Each row is a point on a landscape with many peaks, with its height.
A climber steps from a point to the highest of its 2 nearest points, and stops where none of them is higher. Distance is the straight distance between rows; heights are no part of it.
(343): 21 -2 -16 -3 20 -10 -6 18 5 16 -6 -9 -1 5 -20 6 -11 9 -4 -14 1 -12 1  h=4.73
(464): 1 2 13 -5 1 -21 0 -1 -5 -5 -2 16 7 -12 -10 7 -4 0 28 3 -5 -20 -23  h=2.22
(269): 3 -7 6 -14 -5 -6 15 -13 -3 -13 -4 1 -5 14 10 -3 9 -17 3 -15 -6 -4 -20  h=2.73
(256): 14 1 -26 -9 -3 12 5 -4 -2 -1 -17 -6 -18 -14 -19 -7 -7 3 -15 -15 -13 -7
 -2  h=0.46
(329): -4 15 -11 9 17 -5 -11 11 13 -4 -15 2 -2 -18 10 3 14 7 -23 -11 4 -11 19  h=2.88
(101): -6 -2 3 0 9 2 9 19 10 9 4 5 2 7 -5 -7 2 -1 11 -14 12 10 25  h=3.20
(949): -5 -19 11 4 8 -1 18 4 10 -3 11 2 -7 9 -11 -5 -1 -13 25 0 7 16 15  h=2.92
(735): -13 0 11 12 -5 -2 15 -1 -5 -10 7 -9 2 10 8 -7 19 -26 3 16 10 12 0  h=3.14
(937): -7 -1 -27 1 3 -2 5 -6 24 7 -1 3 16 -8 11 9 20 -12 -2 -6 8 -8 12  h=2.31
(92): 0 1 -16 2 2 12 8 5 7 1 -2 -5 -24 -23 -20 -12 -3 5 -12 -6 -14 -5 19  h=1.00
(156): 1 3 2 21 -14 5 1 -8 11 15 10 11 18 -5 -2 13 6 -4 -10 5 17 0 3  h=2.82
(744): -14 1 13 7 1 4 16 -6 -15 -3 18 -11 -6 7 -8 -4 -2 -10 9 16 16 10 -7  h=2.85
(154): 14 -10 -20 15 -15 5 2 -11 8 10 3 -1 8 -8 -6 7 1 -2 -4 9 8 -1 8  h=3.31
(840): -19 3 3 -2 -8 8 -14 2 -5 16 -16 4 5 2 -23 -17 -14 -4 -11 1 8 9 -10  h=1.35
(490): -3 -7 20 11 -6 8 12 -21 6 14 -10 16 3 -13 -22 4 -3 -18 4 -17 -11 3 -7  h=5.18
(401): 9 7 10 -11 -7 -9 5 -8 0 -18 8 9 -9 11 22 8 13 1 -13 -10 6 1 -11  h=3.12
(241): 4 6 4 -2 -12 -10 -20 0 3 -14 -20 16 -3 7 3 -6 3 -4 -17 -3 0 8 -15  h=5.52
(623): 0 -3 18 6 -1 -8 -14 -9 -7 -16 -10 11 -5 20 14 -4 -10 -5 -14 -2 -2 -3 -12  h=4.41
(632): 7 -6 -3 1 9 -12 -3 7 4 12 12 -1 -12 2 0 3 10 -17 -15 11 2 18 -6  h=2.21
(98): 9 -10 -14 -14 15 -12 -15 -4 9 -17 8 3 -7 7 14 21 -6 -8 0 10 -9 7 1  h=0.39
(790): 9 -9 -29 6 1 -3 -2 6 10 19 8 -8 12 23 7 1 9 -7 -19 -9 -1 -8 -2  h=1.61
(251): 3 -3 10 -7 -8 -3 4 -5 10 6 -18 15 4 -20 -14 0 16 -14 -2 -11 -8 -3 -6  h=6.56
(848): 0 9 -5 -3 -3 11 -4 11 -12 0 -27 -17 2 13 -1 -12 4 6 -7 -10 15 23 -5  h=1.78
(476): -10 21 -5 -9 4 -2 -2 7 9 0 9 6 -11 -26 4 5 17 -2 -19 7 5 1 7  h=4.56
(895): -9 3 8 9 -6 15 12 -1 -9 21 14 -16 3 2 -16 -4 1 1 -5 6 23 11 0  h=2.56
(453): -19 -3 12 -2 -2 -11 -5 4 1 -2 -6 5 11 5 8 -8 13 -24 -1 8 -3 2 0  h=3.53
(812): 13 6 -26 2 14 -8 -10 28 4 7 -7 -13 17 -3 -15 10 -1 14 7 0 5 -9 11  h=3.96
(839): 8 8 25 -1 -7 -12 1 5 -14 -5 -1 20 -6 -12 -14 2 -2 5 11 -8 2 -10 -19  h=2.54
(912): 14 3 -19 6 0 -10 10 9 13 17 17 1 4 3 7 9 28 -11 -20 -7 6 -8 -5  h=1.94
(829): -6 25 -14 -14 2 6 -5 12 -6 -4 0 -11 1 -18 1 4 7 14 -9 9 3 -1 3  h=5.49
(205): -15 3 23 6 -3 7 4 -7 -20 -6 0 5 -9 -2 11 -10 -7 6 12 -5 -14 -11 -9  h=3.17
(834): -6 17 -7 -5 16 -6 -7 0 16 -9 -5 10 0 -19 19 12 3 16 -8 -6 7 -18 14  h=3.42
(459): -7 -3 12 5 6 -7 -10 12 -15 -4 -9 -2 12 14 -3 -4 -14 1 15 7 2 4 2  h=0.89
(731): -3 -7 -15 4 -17 14 -6 -16 -6 1 -19 -8 16 22 12 -13 -3 6 7 -11 -1 6 -17  h=3.26
(273): 16 -4 -4 1 1 7 23 -4 -5 15 4 -18 5 -10 -4 8 6 16 21 -9 5 -10 4  h=4.07
(5): 2 -24 4 2 14 -5 2 -7 6 1 -9 -5 -5 11 -3 -1 -10 -14 11 0 2 10 13  h=2.59
(298): -13 8 7 7 1 3 -1 1 -18 -6 -13 6 4 -5 7 -8 -9 -7 30 11 -15 -19 -15  h=2.74
(670): -2 -3 17 0 1 -5 17 -20 -6 -4 8 5 0 6 14 4 8 -10 12 -10 1 -17 -24  h=2.45
(865): -7 13 9 -28 5 -5 2 2 1 -7 17 9 -13 -11 0 2 -2 9 -5 -3 -7 -11 -4  h=3.48
(264): -17 6 13 11 0 -3 -18 3 -9 3 -14 1 14 6 -2 -6 -7 1 -5 12 16 8 -7  h=1.07
(91): -4 -14 14 0 3 -11 5 1 7 -5 -5 -3 -6 -5 2 -9 16 -27 0 10 -24 -3 4  h=4.13
(373): 5 -12 -24 -2 7 4 -4 -2 19 -9 14 -1 -13 7 13 5 -7 1 -8 10 -16 7 18  h=0.62
(916): -5 8 8 -8 3 7 10 6 10 -6 19 3 -12 -9 6 -4 0 24 0 0 -8 -10 17  h=3.99
(582): -14 17 -1 -10 6 -1 0 -13 18 1 7 13 3 -27 10 15 8 3 -9 3 9 -14 3  h=3.91
(288): -8 -8 2 -8 9 -5 -8 12 -2 11 -9 0 -13 1 -12 -10 -1 -20 -11 3 -6 19 -3  h=1.81
(705): 5 -6 -10 6 -10 8 -1 -12 -14 -13 -2 -1 6 14 17 4 -9 12 17 -3 -3 4 -6  h=2.72
(636): 17 -5 -5 -12 -10 -7 -4 -2 -7 -14 7 13 -14 11 -11 6 -12 -5 -4 -5 -4 5 -13  h=2.23
(797): -4 3 -8 11 -2 4 -2 20 6 24 18 -3 -4 -11 -24 -7 2 -4 -14 16 1 6 14  h=1.96
(713): -1 -12 10 4 7 -5 -5 13 -5 -16 11 -4 8 23 7 -5 -13 -2 17 11 -14 4 18  h=0.72
(851): 10 4 8 10 1 3 -11 -3 -14 -1 -5 -4 -10 9 -6 6 -20 15 -12 4 19 9 -7  h=4.62
(989): -13 13 -1 6 -15 17 -2 -18 -1 -8 3 19 -6 -16 15 0 -4 12 -7 -2 4 2 1  h=2.44
(922): -16 3 8 7 13 -10 -3 -9 -10 5 1 -2 11 3 -2 6 -14 -6 20 19 13 -13 -25  h=2.83
(171): -1 0 29 7 14 8 11 0 6 12 -11 8 -2 -13 -8 2 -3 3 10 -22 1 4 15  h=3.30
(940): 16 -7 -12 2 -7 19 25 -11 4 -5 1 -17 -6 -4 7 -3 9 13 9 -10 -6 1 14  h=4.68
(559): -16 -6 7 1 -6 -9 -11 -2 -5 0 -12 10 22 -16 1 -7 -5 -1 22 14 -20 -18 -1  h=2.38
(542): 13 1 -36 -1 -4 2 -1 20 -1 -1 1 -3 14 10 -13 1 -1 4 8 -9 3 1 10  h=3.51
(375): 11 -2 -1 -3 -3 -10 -6 -2 0 -1 10 1 -13 18 12 7 11 -13 -26 2 4 12 -15  h=2.66
(598): -14 12 -4 7 -6 26 5 -9 -8 -6 2 0 -9 -7 17 -7 -8 22 1 -5 8 9 13  h=2.15
(627): -11 -5 -3 9 -1 0 -1 -13 23 9 12 6 19 -6 16 12 11 -5 0 9 10 -1 17  h=2.55
(966): 6 -11 -2 0 12 -9 -13 6 -2 -24 14 -4 2 21 13 12 -8 -12 6 16 -7 11 9  h=0.57
(514): -4 -1 -8 -2 -17 15 -3 -7 -18 8 -11 -20 20 4 -4 -11 -4 12 8 -1 -11 -3 -16  h=3.89
(803): 1 -10 -21 1 3 12 -5 -6 12 1 16 -3 -4 18 8 -4 -19 12 -12 1 -14 -8 18  h=0.86
(808): 0 5 -5 -24 -2 -1 0 -16 0 -10 0 20 -16 -8 -7 3 -16 5 0 -10 -4 -6 -17  h=2.84
(906): 2 10 20 2 -4 6 6 6 -9 8 -6 14 -6 -15 -14 -3 -2 10 8 -17 6 1 -3  h=2.89
(871): 10 -6 15 2 6 2 21 2 5 11 4 -4 2 -21 -11 4 7 9 27 -9 1 -5 14  h=3.71
(629): 3 -3 6 -8 13 -21 -15 3 3 -2 -16 -10 0 -9 9 8 17 -15 -10 14 -14 -2 -15  h=4.03
(596): -12 -9 2 -12 19 -2 -8 0 8 4 -10 2 -15 9 -2 -3 -14 -10 -6 -6 6 15 8  h=2.20
(44): -3 10 3 2 8 -4 -13 15 8 1 -19 0 5 -7 16 2 14 4 -13 0 9 8 18  h=2.46
(876): -5 -2 11 10 -1 6 -4 -5 -6 6 15 6 -4 23 2 0 -21 9 -7 -4 20 9 2  h=3.83
(519): 10 2 -10 4 -13 -14 -23 0 5 -5 -23 -2 8 7 -6 -6 9 -11 -9 7 -1 14 -21  h=4.37
(465): 13 -5 -23 -1 -3 2 -9 0 6 8 1 1 0 18 2 -1 -11 4 -19 -10 -7 -11 -1  h=1.23
(873): -3 0 4 -1 15 -15 -8 -3 -4 -7 -13 -7 5 1 -1 6 -4 -18 6 24 -4 -11 -17  h=3.28
(434): 0 -6 9 4 -11 8 10 -4 -3 -8 13 -3 -8 -11 -7 -6 -5 12 13 11 -13 2 11  h=4.61
(750): 0 0 22 1 -8 -2 -4 0 -12 -3 3 -1 -4 9 5 -8 -2 3 -14 0 -8 -4 -4  h=3.72
(572): -3 -1 2 3 1 4 5 5 7 3 18 -2 2 23 10 -4 -1 8 -2 -7 15 7 14  h=3.47
(374): 3 10 -7 -9 -3 13 -3 7 -14 6 4 -20 10 -2 -9 1 -8 19 -3 5 -4 -5 -2  h=4.60
(866): -18 5 -1 0 -4 18 11 -15 3 -3 16 -14 2 2 25 -5 5 14 -1 7 4 5 7  h=1.93
(406): 20 1 -14 -2 -13 2 -1 12 -7 -6 4 4 15 11 1 4 -5 18 15 -9 -3 -3 3  h=3.11
(831): 6 -10 -3 -11 -6 -13 -4 5 5 3 -16 1 1 -16 1 -3 22 -19 -4 3 -22 1 -5  h=5.10
(654): -7 0 -3 8 -1 17 3 3 7 22 10 -15 -13 -16 -21 -13 -2 4 -23 12 -10 -3 11  h=1.55
(789): 13 5 9 -10 0 -6 -20 2 -13 -17 7 5 0 15 -8 7 -21 9 -3 1 -9 -7 -25  h=1.70
(78): 7 -13 4 -7 -6 -16 0 1 0 -5 -4 16 9 -12 -8 2 -3 -4 26 1 -18 -13 2  h=2.05
(16): -6 11 0 -7 -9 0 2 -8 -1 -23 9 20 -7 0 21 5 2 5 3 -4 13 9 -1  h=2.81
(552): -13 3 23 5 19 -8 14 -12 -6 0 1 0 0 -3 11 10 2 -10 24 4 10 -17 -17  h=2.58
(159): 1 1 -10 4 -5 10 19 17 2 16 15 -16 -5 -2 -22 -9 9 -1 1 1 8 7 11  h=2.28
(302): 16 2 3 -3 8 0 -4 8 -3 14 -12 -10 -8 12 -15 -1 -8 11 -14 -15 12 0 -8  h=6.23
(142): 6 -10 -6 4 -17 3 17 -13 -5 2 15 -3 4 -14 -12 4 4 -5 17 13 1 0 0  h=3.97
(581): 12 4 2 8 -5 2 -11 11 -5 -3 -28 -11 7 6 9 -4 10 9 -8 -1 9 14 8  h=2.11
(774): 12 -6 -1 -9 -2 12 10 -2 -7 -14 1 -22 -5 -1 5 -1 1 11 12 1 -19 6 12  h=5.50

For each start below, name the point where the climber stops.
(44) => (829)
(596) => (302)
(98) => (774)
(256) => (774)
(78) => (241)
(839) => (774)
(966) => (401)
(636) => (774)

Call two points neighbours if one is among the 2 nearest of the other. Go from one point of each pair to the other, from neighbour to neighbour, staying as high as possible. Name the lowest point that can't be avoided.
(831) and (401) => (670)
(831) and (774) => (171)
(829) and (302) => (705)
